Each row is a point on a tangle of strands that fork, close into loops and nearly touch. The rows are in no order.
Two points are linked if the straight distance between their rows is under 40.8. Some points are linked to none.
Q657: [ -3  15   1 -15 -10  20  -9  -4  19  -1  -4   4  16   8  -2  -6 -14 -10
   7  -2 -12  10]
Q846: [-14  -1  17  16  27 -17 -16  -4   2  -8   9 -13   5 -18   3  10   0   4
   2  -5 -20  30]
Q139: [-18   5   2 -11  13   0   9   6   1  14  -4  -1   7  10 -15  10  -1 -13
   6   3   1   1]
Q907: [ 14  16  -1   3 -26  12  -3 -13 -24 -16   4  13  -4  -4  24  -9   7  12
  -6  -6   1  -5]
Q255: [  9 -20 -19   6  -8   2  -6  -3  28   5 -23   0  16  16  -5   2   3  14
  -3  13   9   1]
Q151: [ 13  16  -5  17   4   1   9 -13  -7  11  -4  18  -6 -29  17 -15   7  21
 -15 -10   6  10]
Q206: [ -2  -2   7  -5  10  -1  10  -7  -1  18 -10  13   1   6  -5  11  12 -18
   3  12   4 -12]
Q748: [ 21  -3   7   4  -6  -8   2 -10  -8 -10  20  -4  -3   6   5  -9 -25  14
  16  -4  -5  -3]
Q244: [  0  14   1 -16  -8  13  15  -3  -3  11  13  10  -1  29 -25   1 -16   9
  10  -2  -5  -8]
Q550: [-12 -14  -3   7  12   0 -33  12  22  -1  -6 -14  -2  -7   9  29  17 -12
  -9   5 -16   5]
Q921: [ -7  19   0   6  -2 -10 -16  -7 -21  21  -9   1   5  -5 -10  13  12  19
  -5   1  -1   6]
Q819: [ 23 -16   9  -2  12   0  29  -4  -3   3  11  15 -21  -8   9 -13  -5 -16
   2   2  10 -24]
Q335: [ 11  -8   9   8   4 -16  -3 -11  -4  16 -24  -2 -16 -14   3   1  19 -21
 -18  11  11 -13]
Q578: [-12  12   2   5  -5  -2  -9  -5 -13  -6  -6 -10  13  -1  14   9   9   3
  -8   3   1  19]
Q235: [  5  -9 -11   9   1   2  -3   5  11 -12  18   2  10   4  10  -2 -11  22
  10  -5  -6   4]
Q353: [-11  22  -9 -17 -22  31  10   3   7  -6   6   9  13  27  -7  -8 -17   9
   3  -7  -2   9]
Q509: [ -9  -2  -3  19  21  -7 -12   0  17  -4   6  -5   9 -19  10  11   2   7
   2  -1 -15  19]
Q99: [  2  10 -13   0 -23   9 -13   7  -3  -2  -2   6 -14   1 -10 -16   8   2
  -7 -12   0 -15]
Q544: [-16   5   9 -17  10   2  25   2 -23   5  22  -2   0  20 -13  15  -4   9
  17   3   2  -1]
Q919: [-19  22  20  -6  15   4 -19  -5 -11  -3   1  -3   3 -15   2  18   8 -17
  -2  -1 -24  22]
Q543: [  7  -8  -8   4  -5   5  -4   3   8  -8  -1   9  -9  -9  10  -5  12 -14
  -4  -1  -1 -14]
Q699: [ -5   9 -13   6 -20   6  -2 -14  -2   7 -30   5  -6 -15  10   9  28  -8
 -24   3  11   6]
Q428: [ -4 -18  -1  -6  -1 -13  22  14   1  -5   7 -23   8  22  -9  -4 -24   6
  10   2  17   6]
Q127: [ 15   1  -3  12   5 -10   7  -5 -12  22   5  21 -20  -9 -16  -9   7  16
  -3  -7   5 -25]
Q375: [ 10  -8  -5  11  -1  -4 -18 -19   6  10 -16  11   3   2  15  33  21  13
  -3  11  -5   3]
Q953: [ -5 -11  -6 -12  -4  17 -34  15   7  -3   2  11  -7  15   6  30  20  16
   1  -2 -11 -15]
Q451: [  4   9   1  13   6   0  18 -10 -19   6 -13  13  -5 -24  22  -1  20   5
 -22   2  13   9]
Q694: [-23  21   6 -19  -5  23   5  -1  -2  -5  -3   2  16  10   8  10   0 -19
   2   4  -5  16]
Q658: [ -6  22   2 -13  -4  16  -2  -7  21   4  -7   4   7 -11 -12 -12 -18 -26
   5  -5 -13  13]
Q474: [  0  -3 -16   0 -15  13   7  -1   5 -10  -9   9  15  15  15   2   8   9
  -2   4  10   3]
Q214: [-11  12   3 -16  -5  13 -32   2  -5  10 -13   3   8  15  -1  30  11  11
  -3   4 -14   6]
Q267: [  8 -15  -6  -7  -8  15  14  -2  24 -10 -11  13   6  13   7  -6   0 -23
   4  10   6  -7]
Q277: [ -8  29   1  -8   6   3  -3   2   0  14   3   5  -1 -22 -27 -11 -14  -5
   4 -14 -17  10]
Q13: [ -6  17   2 -17 -20  19 -22   1  -7   0  -8   1   9  18   3   6   1   4
  -2   0  -7   3]
Q439: [-18 -17  -2  14  11  -7  -6  19   0 -20   7 -21  16   9  21  15   6  15
  -3   0   3  22]
Q56: [-15  -3  -3  -2  14   5 -18   9  12   7  -3   5  -5  -8   3  28  24 -18
  -3   3 -12  -6]
Q67: [ -3  -5 -10  13  11  -2   2 -13  13  10 -16  15  20   2  12  26  17  14
   0  12   1  15]
Q876: [-20  15  -5  -4   9   1   9   7  -3  12   2   1  10   1 -20   1  -8   9
   6  -6  -2  13]
Q902: [  1  12  17  -2  28  -4  -2  -6 -14  15  19  16 -13 -19  -4  13   4  -3
   9  -6 -21  -8]
Q535: [  2  17   5  -4   6  -3  11  -3 -17  23   9  15 -17  -8 -25  -8   0   2
   2  -7  -2 -18]
Q271: [  5  16  13  -4   7  13  11 -10  -5   8  -1  16 -15 -26  12 -12   6 -23
 -10  -5  -1  -4]
Q401: [  6 -26   1   9  16 -15 -18   7  18   6  -1 -10   0  -1   3  14   6  -8
   3  12  -6 -13]
Q286: [  4  17  -7   1 -10  14  -4  -8   9   9 -15  23 -24 -24  -8 -19  18 -11
 -14 -13   2 -12]
Q708: [  6  11  -7   5  -7   8  19 -12  -2   6  -3  23   8   2   2  -7  -1  13
   2   0   6   0]
Q680: [  7 -18 -26  15   2  -1 -28   5  31   8  -5   2  -5  -8 -11   2   9  31
   0  -2  -9 -11]
Q248: [ 10  14  13   3  -8   3   8 -10 -35 -10  13   5 -10 -12  23 -10   5   1
  -5  -4   4  -7]
Q775: [-11  13 -24   5 -21  14  -1  -1  -1  -5 -15  11  -5 -13  13   3  29   5
 -17  -6   9   4]
Q37: [ -1   5  11  10   0 -18   2 -19  -4   2 -23 -13  25  -1   2  -3  -7   3
  -5  11   9  33]
Q313: [  7  11  -6   2  -2  -6  37  -6  -4  21   2  10  -3   8 -28 -17 -16  15
   0  -4  14  -5]
Q704: [-10  -5  -4 -24 -16  26 -21  17  26   1 -20   2   1  28 -15   3   2  -8
  -5  -1   0 -11]
Q615: [  2  -8   4   6   2  -1 -26  -9   5  -3  -4  -3   8   5  22  33  14   7
  -1  11 -10   9]
Q150: [  1   1  17   3  11  -7  29  -2 -16 -13  10 -11 -14 -22  14 -21  -8 -21
  -9  -5  10  11]
Q115: [ 16 -13 -13  11   5  -1  15   1  26   2  14  11 -10  -8 -15 -19 -15  10
   8  -6  -3 -16]
Q422: [  7  20   0  -1  -5   7  -1  -8  -5  17  -3  23 -19 -16 -19 -16   5  -4
  -7 -11  -7 -17]
Q487: [  6 -15 -17   5 -16  11   7  -7  12 -16 -27  11  -5  -8  23   7  26 -20
 -19  10  15   1]
Q78: [  4 -24  -7   3  -3 -10   5  16  -3   4   1  -9   2  24  -5   1   0   8
   2   8  16 -19]
Q284: [  1 -15  -7  23  11 -16  25  12 -16 -14   8  -7  -1 -16  18  -6   7   9
 -11   1  20   3]
Q742: [-24  15  -9  -4   2  16   5  11  -2 -13  14   3  11  -1  12   8   5   3
   5  -9  -5  14]
Q915: [  4  -7 -16  21   1 -21  21  10  -1   1   0 -10   0 -16  -8 -26  -9  15
  -6  -8  20   2]
Q320: [ 22 -13   1   5   7  -1  -5  -5  21   2   6   5 -11 -15  -6 -15 -11  -6
   8   0 -12 -18]
Q238: [-13  25   8  -6  12   2   9  -7  11   5   0  -1   4 -23 -14 -15 -19 -19
   5 -10 -12  24]
Q314: [ 16 -22   5  -2  13   4  25  -5   7   4   3  23  -8   8   4   1   4 -15
   8  12   9 -25]
Q164: [ -7  18 -14  -4   2   8  -9  14  13  12   5   9  -2 -12 -30  -7 -10   7
   2 -18 -20   1]
Q513: [  5  12  -5  -7 -14  27   9 -13  10  -5 -11  28  -6  -5   7 -11  12 -17
  -4  -3  -1  -8]
Q424: [-14   0  11  -2  -3 -11  10  -4  -8 -22  -2 -26  13   4   8 -15 -17  -8
  -1   0   6  32]
Q910: [ 10   2   3 -10 -19   8   1 -11  -6   4 -15  13  -5  15  -6  -7  10 -13
  -3   6   8 -19]
Q798: [  8  -4  -1  -6 -11  -7 -39   6  -2  18 -14  -6  -2  19 -16  14   5  23
  -5   4  -4 -11]
Q310: [ 19  10  14   3  -3   0  -9 -21  -8  -1   0  11   0 -10  18  -3  -2  -1
   0   3  -9   2]
Q469: [  6  15  -2   1 -23  -9 -12   2 -17   1  -2 -14  -5  -3 -13 -26 -14   4
  -6 -12   4  -4]
Q972: [ -5  -3 -20   4 -13  10   8   2  21  -6 -28   5   0 -11   7  -9  16 -22
 -17   5  13   3]
Q870: [ 19 -14   3   2   9   4   9 -12   3   3   8  24  -6   4   9   7   3   3
  11   4  -4 -19]
Q288: [ -1  -3 -25  15  -7  -1  27  12   6  -1  -2   8  -3  -8  -4 -21   2  12
  -8  -9  19  -8]
Q584: [ 12 -17  -5  24   6 -20   3   8  -1 -14   9 -14  -5 -22  16 -15  -2   5
  -7  -2   7  -2]
Q595: [-12  10   2  11  -2  -4  13  -4 -28  -1  -8  -4   0 -13  15   7  24   1
 -19   8  16   6]
Q204: [-25  11   2 -17  15   1   3  19 -14  14   7  -8   7  14 -27  14  -6  19
   8  -6  -6  11]
Q976: [ 32   1  18   4  -1  -5 -14 -21  -6  -7  15   4  -2  -5  13  -7 -18   3
  12   0 -16  -6]
Q84: [ 11  -9   2   3 -14  -7 -23  -5  -3  -4  -9 -13  18  18  16   9  -1  15
  -2  11   3   7]
Q517: [  9 -27  -4   1  10   9  17  -1  19 -10  -3  18   5   7  17   9   9 -18
   6  15   4 -13]
Q336: [ -1   6 -10  14   7   2  11  -8   1   4  -2  22  13  -5  15  11  11  20
   2   1   3  10]
Q454: [-14   3  17 -24  15   5   7   2  16  -2   8 -11   6   8 -13   6 -26 -25
  19  -1 -16  17]
Q585: [  3   4  -1  -6   8   8   5   4  13 -13  37   2  -4  -1  -1   4 -28  13
  24 -14 -24  10]
Q646: [-18   3  -8 -15  -2  17  32  10   1  -5   8   2  10  17   0   3  -4 -10
   8   2  12   0]
Q580: [-12 -14 -17  19   3 -10  -2  17   3 -12   0 -13   9  -5  18   9  15  11
 -10   2  11  12]
Q962: [  1   7  19   2   7 -10  -3  -8 -38  -6  21  -4 -10  -8  12   4   4   4
   3  -2  -5  -3]
Q555: [  9  -4 -15  -6 -31  20 -13   4  14  -8 -12   7   0  38 -12 -12   4  22
  -9  -3   8 -13]
Q26: [ -3 -17   5   5  -2  -5   4   7   2 -17 -14 -17   6   8  20   9   8 -30
 -10  18  10   4]
Q931: [-13  -1  -7   0  -1 -13  29  14 -15  11   3 -14   0  14 -26  -9  -6  13
   2  -1  21  -6]
Q146: [ -3  14   4 -11  -4  21  25  -9  -4   0  -2  19  -4  -6   8 -10   4 -24
  -3   1   5  -6]
Q743: [-13   7  -2  -1  -2   3  13   2 -20   5   0   3  -1  -3   1   3  17  -3
  -6   4  11  -7]
Q811: [ -1  14  25   1   6 -11 -18  -2 -20  -9   9 -18 -13 -23   1 -10  -5 -21
  -5  -8 -16   9]
Q496: [ -6 -20  -1  -8   6  -8  24  14   3   4   1 -12   1  21 -12   0 -11 -11
   8   7  18 -14]
Q987: [  6  -5  -8  12   8 -10 -32  -2  22  12  -9  -2  -8 -23  -4  13  11   0
  -5   1 -16  -2]
Q396: [-10  -4 -20   6  -5   2  28  13  -8   0  -3   6   5   5  -2  -5  12   7
  -5   1  21  -8]
Q407: [ -9  13  11   5  -2  -2 -30 -10 -10  -2  -9 -13   8   0  14  27  13   0
  -8   6 -12  23]
Q42: [  5   4  -1   5  -1 -16  30   2 -23  16   9  -3 -13  -1 -22 -17  -8  14
   0  -4  20 -14]
Q5: [-16   7 -29  11  -7  11  -4  14   3  -7   5  13  -7 -15  10   7  27  13
  -9 -13   3  -1]
Q788: [  3 -10 -13  12  14 -12 -31   9  23  14   0  -7   0 -20 -16   3  -2  18
   4  -2 -18  -1]
Q759: [ -8  14   1  -8 -14  16   3  -9 -18   2  -9  12  -4   1   8  11  28 -11
  -7   7   5 -12]
Q688: [ -6  -8  15  -6   9  -2  -1   1 -14  -8  11  -8  11  17  12  18   1  -3
  10   9   0   2]
Q746: [ 10   2 -15   6 -13  13  -2  -5   3  -4 -15  23 -26 -19   2 -12  31  -2
 -15 -11  11 -17]
Q387: [ -6  13   3  -7  -7   5   1   3  -7   0   3  -4  -2  -3  -5 -11  -9 -15
   2  -6   0  -2]
Q593: [ -6   1  -6   7  13  -7  48   7 -16  -2  21   4 -10 -12   1  -9  -6  14
   4 -10  17   3]
Q75: [  8   8   4  -8  -4  -7 -26  -4 -15  27 -11   9  -4  15 -27  14   8  14
   0   3  -8 -17]
Q444: [  7 -16  -8   6  13  -5  24   0  23   3   4   0   5  -6  -7  -9 -17   0
  10   3   4  -2]
Q34: [-14  -9   7 -16   8  11  -3  20  -4 -11  17  -6  -4  13   9  17   3 -24
   6   3  -7 -14]
Q172: [  3   8  -9 -10 -23  29   2  -9   9 -15  -7  20   8  16  15   0  10  -7
   0   1  -2   0]
Q866: [ 17   5  -3  -5 -20   7  -8  -7  18   1   0   0  -3   7 -19 -26 -24  -3
   0  -6  -7 -10]
Q187: [-12  13   2 -12   4   0  24   5  -7   8  11  -4 -12  -7 -22 -12 -15 -15
   8  -9   2  -2]
Q566: [ 12 -11  22   3  23 -26   2  -4 -12  -1  24 -12 -16 -14  -2  -3 -16  -2
  14  -5  -9  -4]
Q364: [  5  -3  11   6  34 -11   0  -7   2  12  22  15  -3 -13  -4  15  -8  10
  20  -5 -19  -2]
Q963: [ 12 -21  -6  -6 -17  11 -12   8  15 -18   2  -3   3  23  13  -5  -2   0
   4   5   3 -14]
Q600: [-10 -12   3  -7   2   1 -15  22   2 -19  17 -23   7  13  10   4 -14  11
   6  -7  -2   9]
Q376: [ 15  24  18  -7  -5   8   3 -27 -20   3   3  20   3   4   9  -2  -8   3
   7   1  -9   0]
Q48: [ 23 -18 -14  19   6  -3 -14 -15  22  12 -10  21 -14 -20  -3   2  17  22
  -1   2  -3 -16]
Q561: [  6  -8  -4  -3  -8  12 -20  -3  15  -4  -6   2  20  24  16  15  -2  19
   5   9  -4   6]
Q22: [-16   0  -8 -12  -6   3  13  21  -5  11  -1  -6   4  23 -26  -2  -4   7
   0  -1  14 -11]
Q768: [  6  16   2  -4 -15  18  -3 -14 -18  -8   2  23 -12  -7  21   4  22  -4
  -6  -1  -4 -13]
Q959: [-17  -1  15 -28  14   1   1  23 -19   3  18 -15  -2  25 -21  19 -17  18
  15  -4  -7   4]
Q135: [ 23 -16  -8   2 -10  13  -2 -10   7 -12   1  26  -7  15   7   2  15  10
   6   2  -1 -22]
Q318: [  2 -16  -7  19  -4 -16   1   8 -17  -6  -8 -11  -5  -4  17  10  23   0
 -16   9  19  -8]
Q185: [  6  -8  10  -2   1 -14  29   0 -26  -9  12 -13  -8   2   4  -9 -10  -3
   4   2  17  -4]
Q475: [  1   3  -2 -12  -7   3  26   1  17   2   0 -10   7  16 -19 -15 -32  -7
  11  -1   8  12]
Q793: [  3 -14   6  -1  11 -13 -21   6   4  12  -3 -11   3   8 -11  10  -7   0
   7   5  -5  -6]
Q477: [ -1  15  11   6  13   8  -5  -8   4   2   1  10 -12 -31  19   2  12 -25
 -10  -3 -12   5]
Q553: [ 16 -12  -3   8  -2  -2 -23  -4  21  -2   1  -5   2  -9   1  -8  -8   4
   6   3 -12  -5]
Q654: [ -4  -1  13 -14   8  -7   4   4 -25   9  13  -8   4  28 -16  15 -10  24
  15   2   0  -2]
Q745: [  4  -3 -16  -2 -18  13  20  -2  19  -3 -29  10   3   2  -9 -23   4 -19
 -11   5  18  -5]
Q763: [-18  -1  -1   3  12   9   7  10   0 -15  15   3   5   0  24  20  15  -8
   2   2  -4   5]
Q112: [ -1   8  15  11  12 -11   4   2 -14 -10  14 -13 -15 -31  11 -17  -4 -14
  -9 -12  -3   6]
Q38: [  5   2 -18   0 -32  11 -12  10   8  -9 -11  -2  -1  15  -8 -21  -1  11
 -11  -8   8 -10]
Q740: [ 14  11   1  17  -1 -12  -3  -9 -20   7   4   6  -7 -21  10 -11   5  21
  -8  -7   5  -4]
Q347: [-12  15   5   1  -4  -5  -2 -13 -12   4 -17  -9  25  10   1   7   1  11
  -2   7   8  28]
Q503: [ 11   0  -3   4 -11   0  -3 -17  -3   9 -31   7 -19 -17   8  -1  26 -17
 -25   5  17 -11]
Q138: [  7  -7  -4  15  14 -19  41   1  -6  -2   9  -5  -5 -20   1 -21 -17  14
  -2  -6  19  11]
Q333: [ -6  14   8   1  15  -3 -18  -1  -5   7   7   4  -4 -18  -2  11   4  -6
   2  -5 -21   4]
Q465: [ -2  -3 -19  -5 -22  21 -12   6   6  -5 -10  16  -7  25  -4   4  25  17
  -4  -4   7 -15]
Q184: [-14 -11  -5  -8   7   9 -20  23  12   0   5  -1   7  13   6  23   8  10
   2  -1  -6  -2]
Q735: [  5   1  10  -4  12  -8   8  -1 -21  13  18   9 -13   4 -13   6  -2   4
  12  -2  -4 -22]
Q57: [ 15  -6  -4   6  -4  -2   2 -14  20   8 -23   8   4 -10   1 -10   0 -10
  -5   8   4  -2]
Q252: [  6   4  -5 -11 -17  15  25  -8   4   4 -16  14  -1  14 -14 -20  -3 -18
  -4   5  16 -14]
Q862: [-10  -2 -11   1  -3  -3  -2  12   5  16 -14  -4  11  16 -17   3   2  13
  -2   3  10  -2]
Q861: [-11  13 -12  -8 -13  22   0   7  14 -11   5   2  16   9   9  -2 -10   6
   5  -8  -5  16]
Q889: [  8  11   8  -9  -1  -9  32 -11   8  10   3  -6  -4   3 -25 -20 -36  -5
  13   0   6  11]
Q655: [ 13  -3   1  -1  -2  -9  -1   0  12  13   4  -3 -11  -3 -25 -20 -23  -7
   5  -4  -5 -15]
Q927: [  9 -20 -11  23   4 -16   7   4   5  -3 -17  -6  -7 -21  18  -2  18  -7
 -23   9  19   0]
Q886: [  7 -11  10  -5  -3  -9   1  -5   3  -3  -7 -17  12  14   0  -7 -18 -15
   5  11   5   5]
Q362: [-26  14  16  -2   7   5  -7   3 -15 -15   4 -16   9  -2  11  12  10 -13
  -5   0 -10  25]
Q981: [ -1   7  17  13   5 -20 -11 -16  -1  -2 -16 -20  11 -16   0 -12 -10  -7
  -8   3  -2  32]
Q689: [-10  -5 -11   6   1  -6   0   1   2  11 -15   2  13   8   1  18  17   9
  -5   8  11   6]
Q436: [  5   0   7   9  10 -10  14  -9  -3  -5   2  -4   9 -12  10  -8 -11   0
   2   0   5  14]
Q762: [  2   5  -4  -8 -13   1 -26  16   7   9  -8 -14   5  14 -21  -9 -18  15
  -5  -6  -4   1]
Q898: [-10  -3  14   6  21 -22 -15  -7   2  -3   5 -19  12 -12 -11  -2 -19  12
   8  -5 -17  33]
Q766: [-12 -20 -23  11  -4  -9   6  26   5  -7  -4 -17   2   1   4  -5  11   1
 -11  -2  19  -6]
Q568: [-12   7   1  -5  11  -2 -27   5  -3  15  -4   1  15  11  -6  29   4  23
   4   1 -13  13]
Q165: [  5  -3  -5   1  -5  -2  16   3   0 -15  22  -8   2   9   4  -6 -24  18
  15  -8   0   9]
Q970: [-13   8  13  -4   4 -14  23  -4  -9  -9   3 -20   0  -9  -8 -24 -22 -11
   3  -6   8  25]
Q820: [-16 -11  18 -15   5   1  -8  19 -13 -17  14 -25   1  17  10  12  -2 -17
   3   4   0  -1]
Q696: [ 17  -6  -5  14   2  -5 -13  -7  -2  10   4  23 -17 -10  -3   2  16  18
   0  -6  -6 -23]
Q388: [ -8   0   7 -11  12   1 -24  11  16   2   0 -13   5  -7  -8   6  -8 -21
   3   0 -18   7]
Q994: [  0  -7 -17  -6 -18  20 -31   5  14 -10  -4  13 -16  11   2  12  25   8
  -3  -9  -7 -13]
Q623: [  4   2 -13  -1 -27  16 -17  -6  14 -14 -17   0  18  14  23   6   4  11
  -5   5   1  14]
Q904: [ 20 -20  11   2   2  -9   0  -3  -5 -13   8  -4  -4   5  21   1  -1 -13
   4   9   1 -17]
Q626: [ -2 -11   8  14  -1 -17  -1   1  -7 -15 -10 -25   9  -2  14  -1   3 -12
 -12  10  10  16]
Q197: [  1 -11  -3 -19  -4  14 -10   9  24  12 -11  11  -2  33 -28   0  -1  -7
   2   5  -3 -22]
Q169: [ -9 -11  10 -10  -1 -17  32   4 -20 -13  12 -24   1  18  -4  -4 -14   2
  10   4  18  13]
Q614: [-20  -9   0 -21   7  18 -10  27   1   0   6   2   0  23   1  24  11  -7
   4   3  -4 -15]
Q473: [  8  17  -2  -4 -32   7 -19  -7 -15  -8  -6  -2   4   8   9  -7   1   7
  -4  -2  -3  -2]
Q431: [  5  -6  15  -8  -6  -8   8 -10  -3 -21   2 -21  17  16   9  -9 -27   0
  10   5   4  25]
Q384: [ 15 -14   9   1 -12  -2  -5  -5  -5 -14 -10  -8  -1   2  23   1   7 -25
 -10  14   5  -9]
Q179: [  9  -7   0   4  -3  -6  31   6 -12 -15   7  -7  -9 -13  12 -24 -10 -13
  -7  -3  17  -7]
Q888: [ -5   0   9 -18  15  10   5  -5  27  12  -1   4  11  11 -15   6 -17 -23
  16   8 -13   3]
Q631: [ 11  10  -9  -4 -20   8  17  -6  17   3   0   0   5  16 -24 -27 -28   6
  -1  -2   4   2]
Q386: [ -3  -5  17  -1  20  -7   9  -8 -11   4   4   6   4   5   9  18   8 -13
   8  12  -2  -2]
Q935: [-18   3   7 -16  10  -5  43   8 -19  -2  27 -10 -14   7 -16   2 -12   1
  19  -2   9   7]
Q237: [ 14 -18 -12   3 -11   3   0   5   8  -4   2   8   0  22  -3  -4   1  14
   3   0   6 -18]
Q211: [ -3   2   4 -14  -9  13  -6   2  -7  -4   4   2   8  23   9   9   0  -2
   6   5  -2  -6]
Q116: [-13   4 -25  -2   5  16 -14  26  28   4   4   9  -4 -11 -19  -2   5   5
   0 -16 -14  -4]
Q524: [ 22 -23   2   0 -11   2 -14   4   3 -25  17  -8  -4   8  21  -6  -9  -5
   7   2  -5 -18]
Q643: [  9 -24  -1   6  11 -13  14  -2  21   0  -8 -13  16   5  -1  -6 -17  -9
   6  14   8   5]
Q494: [ -2   2   0 -17   1  14   5  -2  24  17 -14  15   5  16 -24  -1  -4 -21
   7   6  -6 -10]
Q747: [  5 -21 -17  16  -1 -10   7  17  14 -12   5 -10  -5 -14   8 -17   0  -3
  -5  -3  12 -11]
Q287: [ -8   9   3  -5   8  -2  35   7 -20  -1  27  -1 -20 -12  -6  -8  -8  -2
   8  -9   7  -8]
Q2: [ 14 -11  20  10  30 -23  -2 -16  -9   8  15   3  -1  -8   4  10  -6   7
  14   3  -9   0]
Q892: [  6  21  19  -4   6  -1   1 -20 -12  -2  14   7   5  -5   2   1 -19   6
  15  -6 -17  15]
Q208: [-21   3  19 -20  21   5  -9  11   7   1   1 -12   8   4 -10  16  -8 -29
   9   2 -17  13]
Q865: [ 19  -1  11   5  -3 -12 -29  -6  -1  -7  11 -13  -4 -13   2 -10 -17   0
   6  -5 -17  -3]
Q316: [  5  19  -2   3  -3   3  36 -13 -21  12   5  18  -1   0  -9 -11  -4  19
   0  -1  13  -3]
Q131: [  8 -25   6  17  17 -13  -4   0  17   0 -12 -11  -4 -14  13  13  13 -23
 -10  16   1  -2]
Q501: [-16  -7   2   4   3 -10   4  13 -13 -18  14 -20   8   5  10   2  -2   9
   3  -4   7  14]
Q31: [  1 -12  -5  20  16 -15   3   4  10   5  -5  -3  -2 -21   9   4  14  -5
 -10   5   5   0]
Q678: [  2  -9  14 -11   2  -3 -26  11   0  -2   7 -16   8  19   0  10 -15   9
   8   2  -9   1]
Q432: [ -6  11   8  -7 -17  -8  -4   4 -21  -2  -5 -24   1   6  -9 -17  -8  -9
  -6   0  10   1]
Q843: [  6  17   4  10 -11 -17 -16  -4 -23   9  -2  -8  -9 -20  -4 -17  -1   9
 -10 -10   2  -1]
Q163: [  6 -18 -13  -6  -4  14   1  -6  38  -2 -22   4  19  15   1   0  -3 -10
   4  17   2   0]
Q394: [  0   8  17  -6  11 -16  26 -17   0  10  -8  -9   4  -6 -18 -19 -26 -11
   7   1   8  21]
Q66: [ -3  23   8   4   4  -8  -6 -13 -10  -2   7  -1  10 -14  -2  -9 -16  18
   7 -13 -14  27]
Q140: [ -1 -11   0  12   0 -16  -4  -5 -15  12 -22  -7  -6  -3   7  20  29  -8
 -19  16  17  -8]
Q460: [ 13 -10  14   4  18 -12  12   0  -5   1  19   1 -19 -18   7 -11  -7 -13
   3  -4   0 -15]
Q850: [ -2  -2 -28  10   0   8 -17   8  30   4  -4  14  -7 -17 -14  -4  14  16
  -3 -12 -10  -7]
Q612: [-11   8  11   7  13   8   0   1  -8 -10  13   5  -6 -18  24  17  18 -20
  -8  -1  -9   5]
Q479: [-21   0  24 -11  24 -18  21  -5 -26  -1  17 -13 -10  -3 -14   4  -8  -7
  11  -1  -5  17]
Q705: [  4  -4 -11  14   1  -1 -23   1  13  -7   7  -1   6 -11  14   7   2  20
   3  -2 -13   6]
Q822: [ -8  13  11   3   2 -13 -22   2  -2  -4  -5 -24   2 -20  -7 -13 -12 -15
  -7  -7 -11  21]
Q508: [-17  21   1  -8   3   8 -17   0  16   5 -15  -6   9 -14  -9   1  -3 -25
  -4  -1 -15  20]
Q560: [ -2  -9 -10   4   4   0 -42  10  17   3  -2  -3  -7 -10   3  25  15   7
  -4  -3 -19  -4]
Q770: [ 20   3 -11   8 -20  11  -8  -7   4  -9  -1  23 -21  -6  -3 -19  12  10
  -5 -12   1 -21]
Q130: [  5   7   8 -11  -4   2  -7  -5 -22  18   4  12  -8  19 -20   8   5   8
   6   4  -4 -25]
Q617: [ -6  11   6  -5   8  -6 -17   1   0 -10  16 -14  10  -6  -4  -3 -22  14
  12 -14 -21  26]
Q611: [  2   1   2   1  -4 -10 -36   1  -8  11 -11 -12   9  12   2  19   3  26
  -2   3  -4   9]
Q900: [  8  -3  -3  -7 -20   1 -23  -2  -2   7 -16  -1  -2  19  -7   4  11   3
  -5   4   4 -15]

A piece is two or more points that can be reached from each other along the links. Count, over all rows, the pieces, the separate loops (a circle has one, a figure eight two, a Y none), the forks (points with three links) and the tips (points with one).
pieces | 4
loops | 8
forks | 18
tips | 10

How many points has the smallest loop of links through each point below? Write - if it is on no loop.
Q473 | 23
Q970 | 14
Q919 | 27
Q387 | 16
Q214 | 25
Q376 | 12
